Points on a hilly landscape, in no order, each with its height.
From any point a climber steps to the highest of the 3 points nearest to it. It stops when none of these is higher. Distance is the straight distance between rows; heights are no part of it.
z_108 h=5.94: [-13  42  10 -14  13   2 -22 -24 -17 -15]
z_252 h=4.17: [ 24 -74  14   0  16 -18  -3  -2   0 -42]
z_258 h=3.01: [ -9 -18  21 -12  26   6 -17 -36 -11 -35]
z_416 h=3.37: [-52  -2 -58   2 -76  -2   5  16   1  -8]
z_659 h=3.74: [-46  14 -44   1 -78   1 -19  17  -6  -7]
z_264 h=5.34: [ 53  -9  34  11  33  50 -26   8  28 -35]
z_378 h=4.20: [-20  44 -19   3 -72 -10 -52  14 -15   6]
z_739 h=5.23: [  0  69  -3  -8 -33 -20 -45  17 -12  17]
z_726 h=2.29: [ 33 -42  30  -6  28  13 -21  -8  12 -51]
z_343 h=4.89: [  6  64  26 -13  38  16 -10 -13   6  19]
z_602 h=4.19: [ 43 -83   3  20  10 -39   3  25  -7 -30]
z_390 h=4.65: [53 -3 44 47 40 72 -5 34 26 29]
z_888 h=4.60: [46 10 50 28 46 68  6 13 26 33]
z_530 h=3.87: [ -5 -72   6   3   8 -17  22 -25 -11 -24]
z_415 h=4.04: [-20 -58 -13  10   1 -25  51 -24 -13  -4]
z_625 h=3.21: [ -7   6  21 -16  25   6 -21 -36  -7 -30]
z_109 h=3.90: [ 32 -80   8  15  10 -30   5   5  -5 -30]
z_202 h=2.73: [  6 -46  22 -10  25  -1 -13 -27  -4 -43]
z_686 h=2.34: [ 15  61  23 -11  45  19  13   9  18  58]
z_569 h=5.35: [ 45 -75   7   2  23 -17 -11  14   7 -45]
z_461 h=4.56: [-22 -46 -33  14  -4 -20  74 -23  -8  18]
z_453 h=2.35: [ 11 -16  31  -8  29  14 -20 -27   2 -40]
z_492 h=5.46: [ 17  75  15 -22  33   8   3  18  13  56]
z_437 h=3.48: [22 43 39  4 50 44  9 -5 17 45]
z_7 h=2.19: [  9  76  11 -28  21   2   5  32  23  66]
z_197 h=5.80: [35 27 48  9 49 53  3 -8 20 18]
z_920 h=3.28: [-43 -35 -21  -7  -3 -15  29 -23 -20 -15]
z_930 h=6.40: [45  9 47 24 42 67 -7  8 27 -1]
z_683 h=5.88: [ 54  -2  37  34  41  72 -19  27  30  -8]
z_267 h=5.05: [  5  75  -1 -15 -15 -16 -39  17  -5  32]
z_996 h=2.81: [-57  -9 -58  -6 -41 -11  34   8  -9  -5]
z_541 h=3.77: [ 43 -84  -5  35   3 -36  21  19 -10 -15]
z_380 h=3.91: [ -7 -74  -3  11   3 -26  36 -27 -11 -12]
z_129 h=4.51: [43  0 49 35 45 71 13 21 23 47]
z_722 h=5.12: [-21  51   0 -15   5  -4 -29 -15 -23  -8]
z_30 h=5.13: [ 39  49   9 -36 -36 -25 -26  50  49  66]
z_331 h=3.64: [ 21 -80   2  19   7 -30  26 -11  -7 -20]
z_398 h=4.61: [  2  73  11 -15  20   1 -19  -1   0  22]
z_893 h=3.82: [ 11 -73  16   1  11 -21   0 -18  -4 -38]
z_980 h=1.84: [-36 -15  -3 -17   5  -8  -2 -31 -22 -27]
z_101 h=1.86: [-49   1 -24 -19 -14 -12  -4 -13 -30 -20]
z_298 h=5.57: [ 46 -40  18   1  31  17 -30  24  21 -59]
z_117 h=3.25: [-54 -20 -61  -8 -32 -16  53   1  -2   4]
z_737 h=3.73: [-36 -12 -60   1 -21 -24  75  -2   7  14]
z_435 h=0.57: [-43  18 -14 -11 -10  -7 -15 -18 -29 -18]
z_846 h=3.94: [-36 -24 -51   6 -16 -19  68 -14   0  10]
z_140 h=3.38: [-27  53 -12  -9 -35 -12 -37   4 -27  -5]
z_847 h=2.20: [-25   1   8 -21  17   2 -15 -33 -18 -28]
z_232 h=3.14: [-57 -22 -48  -9 -24 -14  36  -5 -12  -8]
z_779 h=3.62: [-17 -30  14 -14  21  -2  -9 -30 -17 -34]
z_679 h=4.79: [-17  58  -8  -4 -45 -14 -47  13 -16   5]
z_441 h=5.51: [ 23  66   6 -11 -48 -28 -49  29  15  43]
z_789 h=6.07: [-42 -10 -72  -3 -74  -2  39  21  24   1]
z_600 h=5.02: [35 18 48 21 56 58 11  3 25 40]
z_969 h=3.93: [-48  -8 -66  -6 -68  -6  33  22  17  -1]
z_715 h=5.33: [  4  67  -1  -5 -47 -22 -49  20  -5  26]
z_760 h=0.85: [-46  21 -25 -12 -24  -8 -19  -9 -28 -15]
z_57 h=6.05: [ 33  64   6 -20 -36 -30 -37  41  30  56]
z_798 h=6.18: [ 33  19  43  10  46  54 -11  -9  22  -1]
z_184 h=3.29: [ 13  83   6 -21   2 -14 -18  24   9  46]
z_238 h=3.99: [-46  22 -34  -7 -56  -4 -23   8 -28 -12]
z_780 h=3.34: [ 53 -77 -12  51   4 -40  15  31 -17 -10]
z_675 h=5.78: [ 20  37  35  -4  48  35  -9 -21  10   0]
z_200 h=3.59: [-45 -34 -42  -4 -13 -19  55 -16 -13   3]
z_260 h=5.40: [  9  43  26 -11  39  23 -20 -30   2  -6]
z_810 h=3.18: [ 36 -85  -1  47  -4 -35  38   2 -13  -2]
z_231 h=3.84: [-15 -51   3  -9   8 -17  16 -30 -15 -27]
z_795 h=4.25: [  9  67  24 -10  38  15  -2  -4  10  37]
z_650 h=2.66: [ 26  71   8 -34 -13 -16 -18  46  33  66]
z_73 h=5.66: [ -1 -58 -18  28  -1 -22  76 -23  -7  14]
z_904 h=3.92: [-38  22 -28   8 -74  -5 -36  16 -15  -4]
z_179 h=6.28: [-35  38 -25  -6 -49  -4 -36   9 -19  -8]
z_145 h=2.67: [-58  -3 -41 -14 -34 -14  12  -9 -20 -15]
z_290 h=4.34: [  7 -74  -5  29  -2 -26  51 -17 -10   6]
z_812 h=4.94: [ 31 -11  31  -5  37  35 -25 -16  16 -39]

For each start below, name the point where the climber stops.
z_812 => z_930
z_659 => z_179
z_437 => z_930
z_231 => z_73
z_530 => z_73
z_331 => z_73
z_679 => z_57
z_415 => z_73

Call two points neighbours if one is among the 3 nearest of the other. Go from one point of each pair to the other, from neighbour to neighbour, staying as high as possible. Name the lowest point that can't be avoided.
z_298 / z_108 => z_264
z_73 / z_108 => z_893
z_298 / z_179 => z_140
z_569 / z_789 => z_416
z_930 / z_108 => z_260
z_492 / z_108 => z_795
z_179 / z_57 => z_378
